Each row is a point on a landscape with many peaks, with its height.
From any point a climber takes the steepest step (rise divided by distance) to one of its 2 nearest points. It stops when none of these is higher. Distance is the straight distance between rows; heights are no part of it.
(2470): [ 93 128 105  44 120 107 102  88 183 152 129 129 147 176 146 138 139 153
 114 152 111 134]  h=287
(2209): [180 144 160 158 116 138 109 107 181 117 136 108 112  62  92 126 108 134
  95  56 111 101]  h=506
(342): [169 125  47 157 136 139 109 117 118 105 127  92 103 116 100 146 114  98
 162  68 121 139]  h=257
(668): [164  81 185 174 130 154 119 101  87  86 152 118  91 138 148 182 172  99
 164 106 157  79]  h=541
(667): [100 179 125  88 138  85 146 114 195 151 162 144 112 109 117 115 114 182
  85 122 154 116]  h=485
(1010): [ 90 132 134 132  84 148 158 138  90 174 145 120 181 155 146 114 127 146
 163 139  93 136]  h=270
(16): [102 130 192 113  89 172  97 125  92 154  92 158 125 154 138 163 101 133
 142 147 103  94]  h=777
(1479): [128 133  88 118  85 105 142 114 178 123 137 122 144 100  99 150 150 116
 160  76 134 146]  h=467
(48): [136 113 140 139 103  93 117  59 158 135 134  92  96 105 127  94 141 114
 159 133 144 178]  h=368
(1886): [183 161  77 182 171 131 169 114 145 127 140  95 113 113 128  83 133 122
 115  58 133 141]  h=189
(2145): [ 87 187  82 138 136 113 117 171  98 171  99 164 120 149  91  63 155 144
 137 130 130 160]  h=445
(899): [138 119 105  95 101 185 147 152 115 138  86 110 182 159 129 118 118 108
 121 104  82 156]  h=856
(2349): [180 123  78 154 185 145 140 154  99  95 130 111 132 106 147 148  81 109
 108 155 117 118]  h=477
(1506): [158 133  93 107 157 115 128 114 100 139 109  89 102 167 163 136  87 104
 120 101 116 138]  h=348
(1820): [ 87 132 157 150 160 129 182 144 140 178 163 163 167 128 117 140 168 126
 195 145 153 163]  h=374
(1162): [151 125 111 149 172 110 131  93 121 104 166 114 103 117 142 145 131 136
  76  93 140 115]  h=490
(1701): [112 142 131  91  81 167 107 137 151 144  63 120 172 139 121 121 100 115
 121 144  84 132]  h=908
(2430): [150 160 103 152 131  97 156 132 154 112 167 122 115  46 121  97  92 154
 100 115 134 120]  h=507
(1749): [102 109 110  80 133 153 127 136 115 150 109 154 191 176 150 101 177 134
 107 156 125 143]  h=276
(909): [136 173 136 151 114 118 145 105 128 151 124 114 117 116 147  94 102 134
 124  50 134  95]  h=177
(2466): [105 168 134 133 191 140 148 189 106 185 100 171 178 172 140 104 140 108
 150 145 154 135]  h=308
(2249): [111 110 103 125 114 111 144 100 166 120 121 138 115 154  96 169 172 123
 162  80 146 157]  h=495
(1732): [179 117  38 118 134 135 120 147 132  83 126 125 165 111 127 148 139  97
  92  77 143 127]  h=568
(1144): [165 125 149 159 176 166 144 107 120 122 141 137 137 126 170 177  78 139
 109 128 135  73]  h=440
(355): [ 80 138 181 137 158 146 120 130 114 179  99 133 149 194 136  78 149 148
 115 162 102 142]  h=100
(1756): [144 108 190 207 112 117 136  96 116 122 164 153  76 101 152 107 154 147
 147  84 150  87]  h=476
(874): [145 148 121 128 185 140 129 110 101 135 125 163 135 168 173 172  94 127
 105 120 165  82]  h=411
(769): [188 108 166 141  91 112  85  71 139  91 178 114 129  56 165 109 156 117
  94  65 150  79]  h=618
(1041): [161 144 141 187 127 177 112 100 165 121 127 156  93  78  76 133 117 149
 105  89 104 115]  h=478
(683): [148 102 155 129  78 107 148 107 145 115 127 132 160  98 185 121 123 114
 136 133 151  99]  h=359
(426): [150  86 121  94  90 153 179 135 160 112 121  73 171 134 159 163 103 117
 128 115 110 144]  h=243
(358): [165 169  61 127 177 108 176 124 170 144 159 116 121 130 137  84 116 143
 114  86 156 166]  h=178
(761): [119 136 122 170 104  65 128 114 143 110 141 128  88  84  91 124 144 135
 135  70 152 109]  h=420
(2151): [165 102 168 132  70 131 132 132 177  94 140 124 140  58 133 139  88 139
 118 108  95 105]  h=624
(867): [164 100 184 127 110 119  74 102 175  76 104  94  68  98 109 158 106 132
  77 118 113 110]  h=557
(719): [149 103 109  96 117 129 113 136 109  94  96 113 128 138 146 137 114 105
  75 122 119 128]  h=322
(2): [180 142  89 180 169 113 177  99 169 120 174  77  96 115 120 155  99 122
 159 136 154 128]  h=211
(2096): [ 64 136 111 111 158 102 107 142 109 153 134 158  87 152  87 129 157 140
 167 193 120 171]  h=301
(2500): [129  97 104  92  78  88  80  91 109  98 108  99 126 117 131  94 137  78
 111 123 126 156]  h=263
(653): [ 71 161 113 125 115  97 127 137 173 156 137  94 125 133 114  67 135 164
 175 227 129 159]  h=290
(1672): [131 131  82  76 109 112 107 111 146 130 100 118 155 155 163 134  79 107
 121 164 130 125]  h=371
(536): [ 88  86 146  79  61 101 109 141 109  95 105  89 124 161 116 143 168 129
 125 122 134 113]  h=294
(1141): [140 156  79 113 127 143 117  93 152 143 138 120  80 119 113 134  63 119
 159 147 112 151]  h=236
(980): [148  68 176 155  65 143 123 101 152  74 148 142  97  93 126 175 157 131
 150 104 140 109]  h=616
(2354): [ 90 142 106  97 189 107 113 139 137 176 127 170 139 181 142 126 128 118
 171 208 148 147]  h=324
(2394): [ 77 160 122 139 141 112 161 137 133 177 145 140 129 144 117 107 156 140
 205 166 153 163]  h=351
(8): [157 151  99 192 178 131 180 148 115 124 139 103 107 109 113 126 127 124
 140  87 138 143]  h=198
(837): [106 175 143 125 105 118 171 180 166 126 168 136  94  76  91  95  90 195
 102 117 115 124]  h=457
(2216): [123 141 111 116 179  87 163 143 156 117 152 110  76 140 116 117 131 171
  73  98 134 158]  h=484
(400): [124 107 105  95 112 148 179 142 134 150 128  91 187 163 163 173  98 121
 170 124 114 125]  h=251
(772): [128 133 153 169 109 122 162 131 153 138 141 132 122 108 152 124  84 135
 177 188 120 143]  h=311
(1414): [142  85 187 156  62  98 143 125 111 123 106 106 140 125 182 101 146 103
 157 117 141 102]  h=370
(2060): [119  87 151 139 114 115 159 100 149 111 157 143 101 142 112 188 178 131
 169 104 164 133]  h=456
(1851): [156 114 132 195 173  94 169 136 132 104 161  90 110 120 142 169  99 119
 148 149 167 101]  h=226
(1575): [160  93 164 151 113 176 124 142 117  88 103 126 118 126 145 172 111 118
  90 108 109  93]  h=307
(811): [162  85 168 163  63 158 150 146 164  87 141 129 109  85 131 176 119 147
 138 100 108  93]  h=648
(1020): [185 112 150 155 139 148  76  79 172  96 143  90  93  80  90 141  91 141
  84 102  93 101]  h=528
(1370): [ 97 175 128  97 116 140  98 107 162 165  97 121  99 143 113  80  79 146
 135 165  81 155]  h=223
(223): [194  96 165 170  92 106  98 108 178  74 153  91 134  73 118 151 143 124
 119  76 139  46]  h=647
(977): [166 155 132 204 162 102 158 123 146 121 157  98 100 107 131 113  97 154
 122 100 151  61]  h=150
(2478): [123 123 181 131 107  77 103 119 177 100  90 116  90 117 107 137 134 135
  95 113 128 127]  h=523
(1828): [102 103 130  72 124 152 133 154  89 129 111 141 159 193 136 186 166 116
 152 147 125 126]  h=59
(2221): [149 119 128 202 177 115 181 152 125 104 157  87 106 126 108 178 127 134
 164  95 148 117]  h=212
(2329): [122 192 139 151 129 123 169 127 136 166 128 125  94 125 136 103  74 143
 154 110 148 104]  h=190
(75): [151 113 153 176 119 117 125 103 107 119 152 122  83  95 166 120  84 117
 152 172 127 139]  h=325
(2269): [178 123 126 164 115 105 112 119 132  87 145 104 132  96 136 140 120 108
 113  81 150  73]  h=675
(1280): [122 178 129 131 149  96 172 158 143 140 126 131 129 124 146  71  95 159
  89 129 143 123]  h=159
(925): [199  87 181 205 145 165  95 114 136  73 152 116 110 131 115 159 123 134
  96 132 115  33]  h=582
(1896): [138 178  84 100 163 100 138 144  99 153 128 121 104 131 151  70  99 139
 101 104 133 139]  h=161
(1940): [149 192 130 175 170 138 162 149  94 135 155 110  70  94 158 101  47 143
 124 149 140 113]  h=170
(39): [134 102 156 141 103 153 137 118  77 102 135 126 100 122 126 129 170 133
 114  72 112 137]  h=538
(741): [ 38 154 183 117 180 118 143 169  94 192 178 156 144 137 116 128 148 161
 195 172 125 127]  h=363
(1049): [ 94 169 114  77 155  72 150 137 207 139 133 103  86 129  98 101 123 175
 103 108 120 146]  h=512
(33): [153  86 159 191 159 176 164 121 129  96 169 123  89 108  98 173 137 138
 126 110 109 142]  h=345
(167): [148 110  74 181 117 144 121 127 104 103 135 114 101  96  98 147 127  93
 168 116 118 166]  h=264
(1031): [111 135 146  66 142  93 116 119 183 128 117 107 106 113  77 117 159 148
  67  47 116 162]  h=565
(440): [170  87 129 175 184 152 148 139 116  88 113  80 114 161 121 180 141  87
 134 126 133 133]  h=390
(663): [152 107  78 167 113 169 117 106  93 115 154 164 121  88  97 179 123 106
 158 109 121 132]  h=275
(606): [155  80 140 139  87 186 139 110  76  92 146 125 117 127 122 175 183 105
 150  67 129 134]  h=570
(1044): [117 124 139 154  95 136 118 136  81 112 132 178 113 110 115 177 138 142
 135  96 145  89]  h=525
(1763): [183  83 143 123 150 176 149 136  71  84 125 137 143 139 190 168 144  96
  88 146 147  97]  h=337
(289): [146  94 148 150 211 181 105  99  67  93 168 156 105 130 153 181 125 104
 103 152 139 128]  h=425
(1973): [175 162 108 120 130  97 102 108 166 101 156 112 131  56 116 116  68 137
  86 105 126 102]  h=524
(2569): [ 96 147 132 117 167 129 132 153  87 152 109 161 137 148 161 116 110 136
 113 189 131 135]  h=118
(2413): [ 86 167 107 122 113 106 132 149 191 172  91  86 171 157 103  83 138 145
 152 163 118 133]  h=213
(1148): [ 94 134 131 140 130 117 132 104 122 166 129 131 121 136 114 132 126 102
 223 164 145 170]  h=339
(822): [129 161 109  76 118 132 109  88 196 157 127  92  99 118 109 101  69 137
 145 144  89 175]  h=229
(1600): [ 87 125 134 105 113 146 133 131  96 155 156 112 145 146 143  84 134 164
 121 161  78 162]  h=279
(842): [ 79 129 135  86  86 169  92 121  97 148  91 137 137 173 124 169  95 131
 150 182  75 107]  h=728
(2229): [ 57 140 104 122 169 136 117 161 114 192 154 120 174 165 110 109 187 134
 211 180 114 175]  h=281
(193): [111 179 113 131 131 107 140 125 170 169 106 131 106 149 112 110 108 129
 167 132 149 136]  h=204
(2407): [ 83 146 164 113  98  89  92 138 159 131  84 127  98 136  83 100 153 142
 106 111 122 130]  h=493
(353): [144 189  83 104 128  88 112 113 120 157 133 116 125  94 141  76 103 122
 126  68 139 114]  h=168
(277): [127 177 106 139 190 141 169 151 100 143 162  82  65 133 146 124  55 149
 149 151 115 126]  h=179
(2175): [ 79 161  92  94 107  95 142 117 157 172 147 132 188 139 135  99 154 169
 133 131 135 120]  h=431
(1893): [133 179 121 150 222 116 161 136 108 146 156  96  63 136 140 114  84 125
 179 145 155 152]  h=188
(1660): [188 102  81 200 167 164 122 100 135  96 177 125 146 135  76 194 138 127
 140 115 129  61]  h=674
(1705): [107 116 142 112  77 140 159 166 181 140 101  94 170 125  96 123 123 142
 130 116  80 155]  h=238
(1874): [101 157  79  77 108  82  73  89 162 151 128 120 103 129  97  82 139 136
 134 115 114 167]  h=277
(1448): [121  94 131  86  66 118 115 125 125  81 122  94 108 113 103 172 138 124
 128  88 116 125]  h=282
(982): [131 145 138  81 106  66  88 109 182 127 109 126 202  83 134  60 157 106
 109 129 140 152]  h=609
(1905): [148 171 140 196 145 107 161 153  91 125 140 137 101  93 154 105  78 155
 124 142 151  68]  h=160
(54): [131 126 123  78 113 102 118 105 113 137 115  90 130 152 180 103  79 122
 116 133 110 126]  h=360
(2547): [170  95 147 191 165 139 116 119  87  91 165 131 105 128 116 189 143 126
 146 112 155  33]  h=581
(1184): [116 142 109  60  82  78  79 115 134 131 112  90 116 113 107  85 109 117
 116 128 100 154]  h=271
(2406): [138 150 164 124  92  75  88 132 124 125  94 131 140  90 116  48 155 107
  89  76 131 120]  h=572
(521): [116 152 155 118 131 110 179 175 141 139 120 100 136 121 166  95  86 163
  93 182 115 121]  h=151
(542): [ 72 140 136 126 193 120 118 182  91 183 135 155 183 174 129 116 170  98
 194 181 142 144]  h=292
(1197): [202  86 164 183 152 168 144 142  78  83 167 102 120 106 175 135 112 129
  95 124 115  88]  h=526
(1469): [ 89 181  88  69 122 102 118 108 192 162 146 158 152 148 124 112 109 174
 103 156 125 109]  h=454
(2418): [131 126 134 135 101 106 102 121  90 107 128 115  87  99 112  95 153 139
  83  79 115 142]  h=529
(1101): [ 90 124 154 140  98 117 137 157  91 125 115 135 112 119 115 121 126 134
 133 150 106 138]  h=256
(335): [178 164  18 127 142 130 117 138 116 131 126  95  92 139 117 136  76 112
 158  87 113 138]  h=250
(1939): [107 163  71  93 103  88 130 141 136 150 130 137 174 111 122  63 144 134
 124 104 128 136]  h=416
(2211): [169 165  60 130 140 114 127 130 138 130 130  92 110 104 133 112  60 118
 135 131 122 129]  h=244
(848): [111 103 158  84 115 183 123 123  68 113 111 144 122 172 139 184 198  93
 140 115 148 119]  h=68
(619): [131 121 177 175  85 104 126 122 139 117 129 157 106  97 126 103 151 144
 120  88 144 106]  h=449
(1697): [116 147 115  74 159 113 133 129 147 130 133 137 105 153 129 119 125 171
  60  89  98 160]  h=458
(1663): [132 124 148 173 109 130 105 132  88 128  83 162 102 128 105 140 133 101
 146 109 142 117]  h=488
(1776): [151 105 137 157 157 158 160 173 113 115  80 120 148 167 131 177 139  82
 152 109 140 143]  h=414
(2123): [146 127 157 122 157 160 125 121 117 137 102 130 117 135 167 105  70 127
  77 163  94 143]  h=135
(1426): [111 121 144 126  96 158 109 106  83 150 114 177 178 138 148 109 157  96
 145 153 142 126]  h=101
(1196): [160  96 159 130 145 193 130 162  63 103  94 125 128 143 166 157  99 106
  92 139 118 112]  h=323
(1460): [163 130  75  70 108 112 124 141 153  96 100 131 194  96 134 132 138 101
  67  82 138 112]  h=589
(2009): [116 163  96  89  95  76 126 120 148 139 155 155 174  77 134 109 117 139
 124 101 158 104]  h=402
(1872): [ 56 185 109 133 136 150 153 197 129 177 139 152 177 123  98  85 152 193
 145 185 108 126]  h=404
(577): [138 125 115  94 154  91 155 109 157 122 154 131 142 119 162 110 141 146
  39 103 149 132]  h=410
(504): [124 112 133 127  73 145 131 158 125 111 101 122 112 114 108 139  94 136
 115 138  94 133]  h=261
(847): [155  87 140 142 140 119 133  80  88  92 159 125 105 113 169 111 161 105
  86 128 148 154]  h=527
(572): [103  77 129  85 114 116 128  80 114 109 161 110 127 160 158 160 173 103
 155 152 151 149]  h=471
(2204): [147 127  93 139 164 115 147 183 116 110  85 117 145 161 135 173 111 108
 114 114 151 100]  h=439
(1529): [ 91 110 171  87  70  98 106 122  94 141 116 116 151 162 154 127 150 143
 125 143 136  80]  h=280
(2091): [132 132 167 169 155 155 122  93 103 142 143 167  96 105 159 130 102 121
 131 147 137 132]  h=343
(908): [156 106 164 160 169 102 104  97 127 101 119 133  84 141 148 159 144 119
  94 138 167  92]  h=452
(1345): [191 120 109 192 142 129 139 140 131  79 152  85 113  78 141 124  74 126
 112 157 127  98]  h=491
(2280): [ 93 134 139  60 101 106  67 159 118 129  65 109 148 157 111  93 140 138
  77 129  88 122]  h=298
(40): [131  93 151 171  97 128 107  96 128  91 139 176  74 102 103 170 158 134
 130 117 138 118]  h=575
(1474): [ 91 125  62  57 118  80  87 132 165 142 111 113 151 189 127 131 158 144
 132 161 120 133]  h=296
(1657): [108 154 119  77 179 114 122 113 122 179 100 146 155 203 187 130 113 120
 127 152 151 123]  h=358
(1799): [168 132  70  82 121  89 128 130 191 119 123 109 189 101 141 103 137 108
 110  97 145 163]  h=610
(2234): [ 84 129 125 119 104 147 111 134  89 157  94 171 167 173  99 110 195 138
 119  95 125 141]  h=422
(2070): [124 119 145  91 150 143 142 114 112 147 117 151 157 169 173 143 130 121
 100 128 158 115]  h=383
(214): [ 70 156 116  67 116 102 125 146 210 161 124  63 179 156 110 106 146 183
 133 143  89 119]  h=221
(1147): [197 113  58 175 184 186 107 122 124 107 156 146 140 139  92 179 135 102
 126 108 133 121]  h=731
(752): [177 109 147 110 104 102  88 116 122  67 150 111 135  79 147 141 146 107
  63  73 159  65]  h=644
(237): [ 86 144 163 143 155 152 145 117 132 197 140 161 188 153 123  95 190 112
 192 154 141 168]  h=350
(90): [154  94 146 165 170 182 156 131 114 119 134 104 101 130 124 177 122 111
 152 115 117 175]  h=366
(1391): [155 145  89 154 125 141  97 123 169  95 115 157 118  75  63 133 130 124
  95  79 121 132]  h=450
(523): [ 72 110  93  91 129  90 132 138 125 150 119 112 147 199 118 130 173 138
 167 148 136 144]  h=309
(485): [144 110  79 107 156 160 121 149 148 135 101 144 104 183  94 191 138 116
 131 106 108 164]  h=845
(1371): [100 129 195 128  82 131 115 134 168 147 118  74 188 113 134  53 140 174
 115 162  73 127]  h=84
(430): [164 127 127 140 162 134 143 123 114 103 140 126 113 114 158 142  81 147
  62 116 133  86]  h=465
(1202): [158  93 189 132  97 114 125 129 132 100  91  96 133 126 153 117 129  99
  96  94 144  88]  h=387
(286): [161 137 107  49 110  70  95 108 188 125 126  89 184  75 132  99 118 108
 115 123 129 162]  h=625
(67): [160 137 110 174 196 133 138 145 176 123  82 137  97 146 115 139 104 105
 122 145 139 158]  h=254
(957): [133 108 179 100  64 188 106 109  78 123 116 149 121 158 154 158 182 112
 125 103 141  74]  h=78
(1282): [118 130 157 138  99  65 142  91 156 121 159 113  84  90 135  84 130 144
 138 128 145 146]  h=382
(548): [122 157 107 122 115 167 129  93 138 162 149 178 142 104 113 123 128 149
 130  95 113 144]  h=302
(2341): [134 126 164 138 118 173  85 100  94 126 110 204 120 115 149 138  99 116
 106 172 136 127]  h=367
(2465): [113 109  92 103  75 129 136 154  90 106 120  92 110 141 101 175 104 122
 140 115  95 130]  h=272
(2051): [136 134  87 124  91 175 113 103 118 127 125 171 136 103 105 162  97 110
 143 111 103 129]  h=284
(1163): [121 129 114 155 158 131 120 143 110 131 108 143  90 131 108 131 103 108
 155 171 131 183]  h=299
(222): [ 95 113 105 116 120 112 132 158  97 162  95  80 140 188 120  95 160 113
 179 129 119 162]  h=321
(962): [111 154 139 111  82  91  89 142 150 141  89 132 170  90 125  33 170 120
  91 138 125 139]  h=593
(654): [125 145 144 144 153 180 140  88 127 169 157 192 110 113 119 121 106 148
 139 148 113 151]  h=320
(595): [109 102 130 142 178 145 137 137 116 128 172 172 117 112 107 195 130 115
 167 169 149 166]  h=336
(1171): [174 128  74 109 144 142 103 136  93  99  94 100 103 167 130 149  99  98
  89  84 114 116]  h=335
(2560): [ 82  96 190 163  88 107 160 167 151 138 153 125 151 122 136 102 160 177
 163 216 106 127]  h=288
(1284): [119 116 145 112 132 152 132 171  82 136  82 155 157 157 162 119  80 124
 104 175 103 130]  h=126
(520): [116  93 166 122 153 173  97 107  71 117 149 196 103 120 149 173 130 112
 118 175 131 147]  h=394
(2279): [ 86 132 147  83  99 131 147 136 197 165 102  84 177 176 111 117 145 164
 133 107  97 132]  h=228
(757): [ 95 140 129 116  98  53 115 117 155 117 148 136 105  85  98 111 147 147
 122 112 155 131]  h=399
(168): [ 83 137 166 144 140 150 120 147 101 162 112 180 168 144 135  99 139 130
 133 186 125 129]  h=110
(744): [169 110 147 126  97 142  95  57 161 100 142 139 133  75 148 120 127 114
  91  98 138 122]  h=590
(1814): [118  83 152 100 115 109 155 123 205 106 112 133 146 145 135 174 145 127
 110 157 162 123]  h=395
(1337): [155 118  66 146 179 122 126 169 101  87 122 125 122 144 121 187  92 102
 135 157 149  99]  h=460
(706): [116  88 139  76  58 153 118  87  71 111 143 134 151 140 178 156 167 115
 149 132 138  94]  h=86
(170): [184 112 150 225 174 167 115 130 123  99 171 125 123 128  83 190 123 139
 132 128 121  33]  h=622
(710): [156 117 139 134 133  91  79  77 109  99 124 138  83 120 164 128 104 110
  88 147 159 103]  h=424
(522): [ 87 107 212 164 104 140 167 175  99 159 161 136 179 118 143  92 174 165
 174 170 105 131]  h=278
(768): [ 53 126 182 117 172 115 133 112 100 182 183 144 134 156 137 119 179 124
 195 169 144 159]  h=340
(1592): [121 126 104 100 111 100  89 137 122  88 141 134  85  81  87 154 113 140
  84 104 120 124]  h=520
(1368): [124 146  86 100 189 115 103 119 105 161 128 191 138 179 151 152 148  95
 176 149 171 143]  h=306
(672): [189  84 131 123 111 145  98  55 117  69 177 122 121  88 158 136 140 111
  68 122 141 126]  h=562
(1187): [145 161  95 161 191 124 190 155 155 128 169 100  87 115 130 143  89 135
 179 163 167 147]  h=200
(120): [157 128 128 181 155 113 157 148 158 104 104 100 109 127 127 158 100 114
 139 153 150 141]  h=240
(63): [103 113  94 125 137 117 140 175 106 133  79 138 183 181 134  84 188 100
 122 135 135 160]  h=286
(1252): [ 98 162 105 117 101  92 158 168 165 123 143 112 113  85  92  94 105 163
 128 144 121 145]  h=474
(500): [182 104 157 123 110 169 102 151 101  75  71 110 125 134 127 142 125 104
  62  72 117  84]  h=293
(2062): [118 105 114  69 132 190 128 148 118 131  86 129 134 193 114 161 132 125
 119 112  82 157]  h=811
(1249): [111 128 125 146  89 125 123  87 123 153 122 108 118 128 122  91 130 103
 180 151 121 179]  h=355
(965): [102 116 135 141 130 165 114 153  75 126  83 187 131 168  96 146 167 110
 138  96 134 131]  h=453
(1966): [ 95 172 158 141 101 163 191 164 171 151 165 146 113  99 108  91 102 203
 129 159 101 142]  h=438
(2520): [135 124 176 138 111 161 162 158 120 145 120 111 124 128 163  92  74 157
 108 158  81 139]  h=143
(1574): [137 125 107 105  99 120 115 116 164 102 125 136 135  78  78 138 153 118
 102  60 126 143]  h=448
(729): [204  87 157 170 153 188 104 132 101  68 146 117 123 122 153 168 124 117
  81 158 131  55]  h=552
(1415): [ 51 168 135 137 178 150 158 182 113 183 167 179 166 132  83 109 167 159
 172 177 128 151]  h=385
(1999): [ 90 145 182 136 116 143 119 123 165 174  89 120 176 161 141  72 136 162
 111 166  97 117]  h=90
(765): [129 141  84 103 116  94 131 117 125 115 129 141 153 128 156 129 120 119
 112 131 161 107]  h=386
(1573): [116 107 127  86 102 114 110 161 110 101  58 123 148 154 132 128 145 121
  76 132 135  99]  h=310
(2120): [124 147 125 139 102 111 194 157 147 126 164 121 137  71 141  94  99 157
 130 147 136 141]  h=489
(1287): [ 88 192 148 127 116 124 117 115 162 164 101 113  75 149  97  80  92 143
 168 129 114 128]  h=215
(387): [ 93 122 123  97  95 149 145 107 106 170 137  96 176 173 151 152 121 129
 203 140 115 116]  h=260
(1413): [150  96 152 155 190 162 122  83  87 111 176 134  90 137 151 159 139 142
  90 108 135 117]  h=455
(191): [ 95  85 164 133 155 135 168 134 126 146 147 156 156 143 120 181 183  92
 190 136 161 161]  h=405
(1670): [135  88 129 111 153 115 123  72  82 114 153 114  91 151 171 141 155 103
 131 128 159 147]  h=500
(1266): [116 139 124 133 160 122 110 107  81 158 122 176 125 151 129 139 151  95
 166 108 168 121]  h=295
(725): [121 132 106  91 145 136 138 101 109 134 155 157 130 135 148 108 137 157
  60  98 130 140]  h=435
(999): [ 80 150  73  88 120  92 107 110 121 157 148 130  95 166 104  99 149 139
 165 157 116 185]  h=285
(422): [108 156  60 117 121 104 112 125 140 113 150 156  92 109  86 143 123 141
 133 120 131 144]  h=492
(131): [ 88 108 127 117 123 187  89 146 130 153 106 150 196 165 114 107 202 149
 102 176  86 157]  h=265
(1511): [148 108  76 130  85 115 105 124 109 104  96  99 121 116 117 124 114  75
 155 128 121 158]  h=255
(327): [153 118 173 130 119  90  85 102 137 102 112 105 101 102 169 110 105 119
  74 111 142  75]  h=403
(983): [147 121 108 162 181 151 113 133 128 118  96 118  70 131 114 173  62 102
 153 181 114 151]  h=283
(2503): [ 73 163 123 127  96 107  85 154 118 152  89 131 117 138  77  57 163 157
 119 125 105 135]  h=468
(1495): [ 92  78 157 107  93 116 149 105 133 124 154 149 147 156 120 183 186 125
 174 148 157 143]  h=441
(1035): [146  92 210 182 140 137 137 113  90 129 146 127 104 127 167 146 138 123
 169 100 162  76]  h=508
(64): [110 146 158 107  87 137 111 129 142 143  61 142 153 167 141 136 104 136
 113 136 107  83]  h=848
(2110): [115 139 111 140 113 153 131 145 103 143 106 198 183 128 112  95 173 112
 109 103 125 151]  h=398
(1296): [109 108 112 117 110 128 130 190  85 119  63 149 190 167 136 121 158 106
 105 166 139 120]  h=297
(2029): [117  79 174 106  94 162 108 110  81 136 133 162 159 145 187 154 151 102
 162 167 153 107]  h=93
(128): [123 127  51 119  87 114 126 150 132 124 112 101 139 110 111 120  94 106
 172 160 111 162]  h=249
(2208): [195 105 143 216 186 148 137 147 115  91 157  84 121 118 130 126  91 126
  86 148 112  68]  h=510
(2033): [ 91 123 117 122 184 128 122 171  99 140 134 176 104 136  87 153 135 118
 169 160 123 178]  h=315
(2333): [124 121  95 110  75 121 139 175 147 125 101  71 167 104  96 108 108 112
 146 133  77 170]  h=245
(1323): [150 155 144  85 101  81  83 115 133 104 139 130 113  52 101 127  93 136
  84  92 127 105]  h=544
(2283): [203  93 175 124  75 115  95 133 191  87 149 111 155  34 131 135 111 132
 126  72 118  69]  h=629
(2100): [175 102  56 135 191 171 127 118 147 114 135 157 131 147 109 166 142 105
 131 106 121 172]  h=782
(1953): [ 92 125 137 147  94 117 158 150 144 142 148 123 144 103 132  94 121 158
 173 217 122 161]  h=300
(1857): [122 128  96 110 142 104 142 142 103 155 104 103 114 181 143 110 119 115
 139 117 128 166]  h=334
(1686): [117 137 129  87  90  95  81 127  97 112 110 115 140  89  90  61 157 115
  85  62 107 148]  h=553
(2351): [138  80 156 137 122 122 126 111 149  94 112 135 119 145 165 162 142 111
 100 157 156 121]  h=419
(460): [110 107 152 122 104  87 155 113 174 135 140 139 143 132 162 159 119 151
 138 159 160 108]  h=372
(2343): [ 86 167 147 140 106 167 164 171 124 160 141 161 154 112  98  79 118 193
 118 152  79 140]  h=421
(1239): [144  93 110 135 107 170 128 115 119  99 109 130 108 153  90 184 164  99
 151  84 133 143]  h=534
(76): [151 190  76 121 175 120 178 168 173 142 124 114 121 129 133  88  86 151
 131 126 152 141]  h=169
(2156): [117 142 170  99 138  86 144 110 211 135 128  93 112 116  96 106 139 154
  91  98 114 166]  h=535
(2000): [ 89 117 148 106 156 116 127  97  98 156 165 169 147 149 145 130 177 112
 157 149 163 140]  h=319
(1433): [129 186  29  83 108 121 112 135 162 137 141 148 103 104  85 115  95 145
 146 116 112 159]  h=475
(479): [ 86 177  98  91 167  93 103 125 124 188 115 154 128 197 144 106 106 149
 152 174 133 128]  h=338
(2192): [ 97 180 140 155 155 165 168 159 118 200 128 163 184 134 127  73 152 125
 178 144 136 158]  h=330
(1634): [ 87 138 142  79 119 130  91 131 117 147 111  98 147 158 140  70 151 153
  76 156  78 146]  h=289
(1616): [181 149 105 185 191 171 120 114 150 130 109 116 104 137 108 154  81 104
 130 142 120 122]  h=269
(317): [126  72 163 121 159 176 117 106 103 101 148 167  99 122 127 208 157  89
 153 162 148 149]  h=365
(1945): [145 117 140 128 130 182 145 146  94 126  90 192 184 132 137 140 195  87
 118 104 154 132]  h=378
(2539): [ 86 142 174 162 122 129 156 186  89 156 143 154 133 112 115 105 139 162
 167 151 115 129]  h=268
(2515): [159  99 156 120 172 191 139 144  74 118 124 167 150 143 157 178 178  81
 105 118 161 105]  h=356

For each start below, name the point where the climber stops.
(1905) -> (2033)
(1196) -> (811)
(76) -> (2033)
(2329) -> (2091)
(1266) -> (1323)

Call two points neighbours if one is among the 2 nearest of the other. Go from one point of each pair to the other, from neighbour to neighbour, staying as high as possible. Name the lowest point that can't be avoided.
(1701) / (485) -> (2062)
(867) / (2249) -> (1574)
(1323) / (2091) -> (1266)
(811) / (2249) -> (1495)
(286) / (606) -> (2418)
(2269) / (811) -> (2151)
(1031) / (2249) -> (1939)
